A landscape with many valleys, sampled at points; each row gives a point and its height.
From any point a ball rolls to the lowest of the 2 points nearest to it. It stops when none of these is lower. Distance is the straight distance between rows; heights are no part of it.
k847: [186 158 123 141 138 153 160  97 135 177 112 115 157 157 145  97 166 122
 160 145 133 124]  height 709
k609: [156 125 147 148 101  85 138 150 151 185 134 123 145 173 120 127 145 109
 114 154 158 150]  height 139
k991: [151 165 119 131 162 203  90 128 114 126  95 121 121  91  79 188 100 116
 101  93 126 132]  height 453
k723: [106 191 161 158 119 106 130 105 118 133 110 160 183 196 150  86 152 131
 148 167 128 145]  height 452
k299: [132 162 103 116  85 109 125 124 138 114 131 137 171  65 101 122 125 135
  84  86 116 122]  height 617
k663: [ 96 118  97  81 103 120  86 166 163 145 146 156  64  75 150 133 145 144
 146 112  85 117]  height 612
k9: [147  88 128  99 102 113 122 163 151 147 139  97  59  78 159 115 157  87
 125 135 139 102]  height 490
k83: [139 153  55 151 152 154 134 129 163 141 155 116 126 112  97 155 136 153
 154 131 106 115]  height 717
k5: [181 142 142 135 148 173 163 128 123 138 115  98 124 113 134 152 144 148
 144 149 116 109]  height 692
k676: [145 165 124 121 147 165 131 148 154 161 139 147 110  71 175 155 182 100
 161 132  99 118]  height 471
k529: [120 157  48 106 113 150 159 101 116  91 101 108 134 110 142 140 111 156
 141  72 105 157]  height 394
k39: [171 122 149 111 140 188 130 154  89 147 133 143  98  65 117 160 133 141
 144 143 114 103]  height 670
k657: [103  90 141 103 130 118 108 146 134 132 142 170  91  87 121 108 156 162
 144 148  92 119]  height 636
k79: [109 147 154 108 152 116 154 104  99  73  94 102 132 181 111  60 103 127
 100 133 114 178]  height 569
k31: [ 95 123 174 139 131  55 131  94  96 112 162 136 185 188 129  90 160 152
  84 129 162 119]  height 202
k995: [181  98 135  95 153 199 105 150  83 154 107  86 141 116 129 158  94 150
  91  99 146 126]  height 537
k395: [117 115 113  88 148 166 105 188  73 114 139 125 138 106  83 145  67 155
  72 113 115 149]  height 489
k820: [129  71 158 130 132  77 109 108 176 124 109 132 148 129 160 131 135 134
 122 110 152 168]  height 467
k731: [119  92 127 115 159 161 123 158  43 101 141 103 132  80  85 160  88 125
  85  88 156 121]  height 535
k704: [170 123 134 126 162 185 111 145 145 137 119 130 128 126 104 191  73 136
 116 119 148 110]  height 495
k851: [131  70 132 101 102 130  98 131 158 121 120 141 115  76 141 142 108 177
 144  92 151  75]  height 549
k126: [161 179 136 134 110 169 141 150 113 104 138 131 152 136  87 129  73 100
  94 149 137 133]  height 353
k426: [148 101 121  99 115 117 100 130 172 131 127 142 112  68 152 147 129  97
 129  95 167 100]  height 496
k481: [138 160 129 134  97 128 151 103 145 131 132 119 182 179  96 121  83 101
  85 160 137 131]  height 279
k220: [139  69 149 110 126 113 143 154 149 155 149 145  97 109 176 138 146  73
 162 177 134  92]  height 414
k266: [147 129  83 152 142 152 117 162 106 149 162 126 135  67 122 177 136 138
 154 128 109  96]  height 696
k799: [134 113 149 183 130 104 117 129 182  94 164 121 114 104 162 147 126 106
 179 185 154 109]  height 413
k888: [ 88 128 147 144  96  74  90  99 131 126 105 142 169 165 120 111  92 144
 117 143 116 141]  height 370
k178: [110 101  99 154 101 116 116  81 174 129 114 127 123 112 142 148 136 132
 184 133 130 109]  height 312
k368: [117  90 187 118 110 129 145 107 103 121 125 146 128 226 161 113 138 130
 117 117 167 153]  height 539
k917: [114  99 152 118 124 178 148 165  88 108  90 113  55 106 139 107 112 111
 133 131 117 157]  height 335
k344: [170 158  97 133 124 154 168 146  70 123 166 121 150 146 105 116 122  85
 105 109 194  95]  height 810
k565: [137 177 118 118 128 155  91 143 199  99 116 138 117 136 133 129  89 170
 136 129  88 149]  height 637
k369: [117 147 100  92 121 185  81 180 145 140 107 143  55  76 160 159 106 124
 171 110 109  90]  height 640
k169: [103 131 137 127 167 104 149 100  67  83 123 110 151 224 135 122 116 132
 108 146 130 169]  height 561
k700: [119 106  97 105 143 155 154 118 118  93 131 101 149 137 121 116 113 148
 117 106 127 173]  height 381
k177: [104 100 144 118  96  86 147 149 106 108 179 111  89 237 118 146 153 142
  99 154 175 129]  height 325
k434: [112  89 117 131 145 115 155 121 107 103 157 126 140 131 130  69 139 146
 149 127 131 140]  height 318
k337: [162  92 133 128 105 118 144 186 139 182 149  91  95 143  92 119 121 124
 110 167 145 115]  height 238
k853: [106 123 165 133 118  89 107  58 103 126  80 113 174 215 103 131  98 131
  94 143 124 101]  height 350
k460: [128  98 172  96  96 137 144 165 106 116 102 132  98 115 121  63 130 118
 106 104 122 159]  height 272
k444: [102 146 162 143 124  82 142 121  95 131 160 101 123 245 104 127 143 109
  91 188 147 108]  height 294
k57: [159  92 203 136 129 133 124 132 137  97 137 157 109 191 140 122 120 155
 119 141 154 126]  height 560
k289: [125 154 167 159 137 109 110  71 126  87  89 129 153 131 144  99 150 146
 159 107  96 138]  height 412
k949: [125  60 114 131 151 154 157 128  68 116 138 114 101  77 115 175 120  86
 133 108 154 120]  height 589
k193: [112 123 104 154 130 101 133 116 127  86 131 127 138  61 104 195 135 135
 120 121  82 148]  height 169
k471: [ 76 161 170 168 164  81 126 114  70 100 129 135 136 252 120 156 140 133
  83 157 175 103]  height 268
k312: [103 149 124 154 131 112 134  96 141 102 150 146 159 101  99 138 136 171
 144 149  68 130]  height 274
k836: [116 151 101 122 150 156 134  99 108 105 140 119 152 114  97 111 102 194
 146 132  65  96]  height 319
k119: [147  80 138 127  90 148 132 196 128 127 148 141  77 140 132 140 108  99
 136 168 152  85]  height 326
k61: [152 132 135  72 116 147 151 168  94 120 156 130 152 151  90 123  84 123
  56 132 130 132]  height 429
k863: [136 168  51 105 109 186  95 118 139 139 115 162 154 113 108 115  93 152
 147  75 117 109]  height 362
k661: [103 142 129 167 108  77 130 111 113 187 125 127 177 223 150 132 139  90
 132 164 183 143]  height 211
k928: [103 139  68 153 110 109 144 110 145 105 130 126 157  82 157 153 130 112
 151  93 105 185]  height 311
k708: [107 111  89  84 127  83 152  79 119 161  81  84 153 175  98  98 122 117
 100 130  94 146]  height 821
k870: [104 114 157 145  96 100 122 125 126  64 117 150 158 126 130 135  92 126
 141 135 113 159]  height 406
k328: [ 81 106 110 112 120  77  81 114 131 160  76 126 124 127 187 161 162  98
 183 137 101 144]  height 295
k313: [139 107 136 122 159 183 131 133  89 155 149 146  86  38 117 149 145  93
 145  93 142  86]  height 639
k86: [168 150 138 149 122 168 139 153 106 119 159 161 138  93 121 112 136  98
 103 105 189  97]  height 834
k461: [ 94 116 143 161 188 107 115 102 143 107  94 123 103 144 137 119 164 146
 180 130 100 125]  height 388
k541: [123 116 194 139 122  74 110  72 110 122 100 129 125  93 143 123 183 132
 145 128 102 107]  height 437
k141: [123 106  91 118  82 108 156 143 103 117 151 107 115 233 155 106 127 100
 116 147 180 153]  height 360
k850: [ 86  94 132 150 121  63 137 119 119 108 175 117 139 179  92  64 138 139
 128 135 158 132]  height 256
k893: [135 175 166 145  90 111 124 117 155 100 136 149 165  56 146 117 135 104
 109 113 111 125]  height 562
k636: [ 84 152 164 166 176  70 118 110 104 114 103 136 161 199 138 107 145 148
 108 119 168 106]  height 240
k335: [110  92 132 134 153 104 113  83 209 111 128  99 110 100 182 151 149 112
 159 101 152 143]  height 400
k196: [139 110 145 140 145 103 116 130 169 158 160 174 143 129 129 126 146 155
 163 160 119 109]  height 657
k482: [ 85 130 108 145 180  93 131 113 125 129 107 124 130 164 116  59 180 134
 158 128 133 151]  height 365
k409: [153 152 125 127 152 175  91 188 167  97 143 130 107 102 131 105 105 169
 131 127 130 138]  height 618
k487: [155 113 108  97 107 136  99 153 123 136 120 126 146 152 126 126  92 184
 140 131 115 112]  height 289
k800: [168 128  56  79 111 170 121 136 131 138 100 138 157 133 155 130  77 117
 131  88 156 132]  height 308
k592: [129 155 104 129 128 122 122 106 117 130 144  90 171 172 131 115 123 181
 139 150 114 114]  height 320
k162: [126 130 128 125 113  98 109 146 141 154 102 104  88 112 158 162 163 107
 159 157  73 154]  height 332
k38: [107 128  65 115 140 148 101 163 155 183 157 184  66  83 118 163 132 127
 126 107 100 113]  height 580
k431: [109 151  94 119 158 152 133 119 189 165 163 190  96  97 155 166 151 126
 157 110  95 137]  height 536
k943: [164 118 177 123 146 158 120 163 135 116 142 142 115 122 177 100 124 156
 125 130 141 130]  height 588
k822: [148  81 183 157 109  94 124  96 122 101 153 130 138 125 160 140 172 137
 150 134 146 101]  height 476
k30: [131 128  85 119 143 105 131 135 182 201 117 123  96  81 176 147 187  89
 142 139 100 149]  height 392
k963: [124 149  56 160 135 144 142 137 146 142 143 103  77  81  67 157 132 109
 126  92 128 107]  height 739
k78: [ 86 125 126 131 139 180 121 196 105 104 134 109  61  42 140 102 113 147
 140 129 105 155]  height 393
k507: [135 179 161 145 111 122 120 115 143  98  79 132 145 171 173  82 142 119
 152 119 137 159]  height 434
k795: [143 107 144  75 118 146 125 154 147 150  74 125 106  96 107 119 124 146
  97 102 105 154]  height 173
k185: [149 126 153 135 140  97 159 117  97 105 146  74 156 185 135 156 132 134
  89 134 143 165]  height 545
k598: [ 72 145 114 175 138 104 141  93 172 164 124 153 124 135 122 119 153  88
 162 142 113 159]  height 313
k191: [129 141  72 140 149 200 183 131  88 130 159 113 117 114  89  98 127 106
 128 122 153  97]  height 786
k780: [159 136 121  76 105 157 131 143 137 153  78 112 145 154 142  85 100 140
 117 125 118 135]  height 249
k756: [170 134 177 109 125 115 123  88 139 140 100 122 171 196 111 145  99 144
  98 151 122 111]  height 328
k192: [117 180 125 161 102 143 155  86 154 164  88 129 111 110 121 115 162  91
 142 142  94 128]  height 369
k142: [148 157 125 130 141 116  97 100 217 163 118 151 105  80 124 163 121 176
 108 107 102 138]  height 669
k147: [120 190 124 144 119 114  97 153 184 138 134 126  79  92 114 133 136 172
 113 146  80 144]  height 652
k67: [125 104 161 124  70 118 155 105  87  91  94 147 164 121 150 161 118 101
 135 121 120 131]  height 449
k896: [128 144  82 151 165 198 114 167  96 147 151 107  68  75  69 108 114  95
 133 108 151 110]  height 764
k804: [141 133 130 111 131 121 128 162 157  94 160 139 134  72 101  94 102 145
 103  99 156 134]  height 660
k387: [157 119  89 103 138 149 187 119 102 180 134 101 132 147  89  84 133 101
 110 135 138 122]  height 805
k304: [160 113 196 163 142 124 151 129  92 106 155 107 154 133 132 153 166 143
 107 144 147 143]  height 518
k854: [ 55 113  95 137 126  76 125  87 168 145 118 147 133 115 170 131 162 106
 200 130 130 136]  height 241
k24: [143 178  80 114 111 177  99 115 133 125 117 158 126  84  93 190  91 127
 128  89 108 104]  height 408
k7: [192 132 123 102 180 167 152 113  96 120 140  98 163 125 115 123  77 149
  63  90 152 119]  height 584
k124: [125 161 139 172 122  94  96 146 179 109 160 131 152  93 167 144 126 115
 127 153 136 137]  height 491
k644: [107 116 113  87 136  96 166 116  98 170 138  98 133 184  67  79 139 107
 111 172 103 123]  height 815
k885: [141  90 180 130  62 126 162 123 100 120 133 165 137 155 161 135 133  79
 111 127 160 132]  height 498
k365: [ 63 165 175 162 140  71 100 117 115 158  94 171 160 156 155  93 161 102
 170 147 126 123]  height 468

Where does a ball stop that starts at each point below?
k142: k481
k657: k854
k896: k481
k995: k795
k369: k854
k5: k481
k147: k481

Call two points neighbours if one is among the 2 nearest of the other. Go from one point of each pair to the other, from neighbour to neighbour, staying as low as possible. Name the highest point that can't be avoided.
k609 and k193: k723
k854 and k481: k368
k795 and k31: k529
k193 and k795: k592
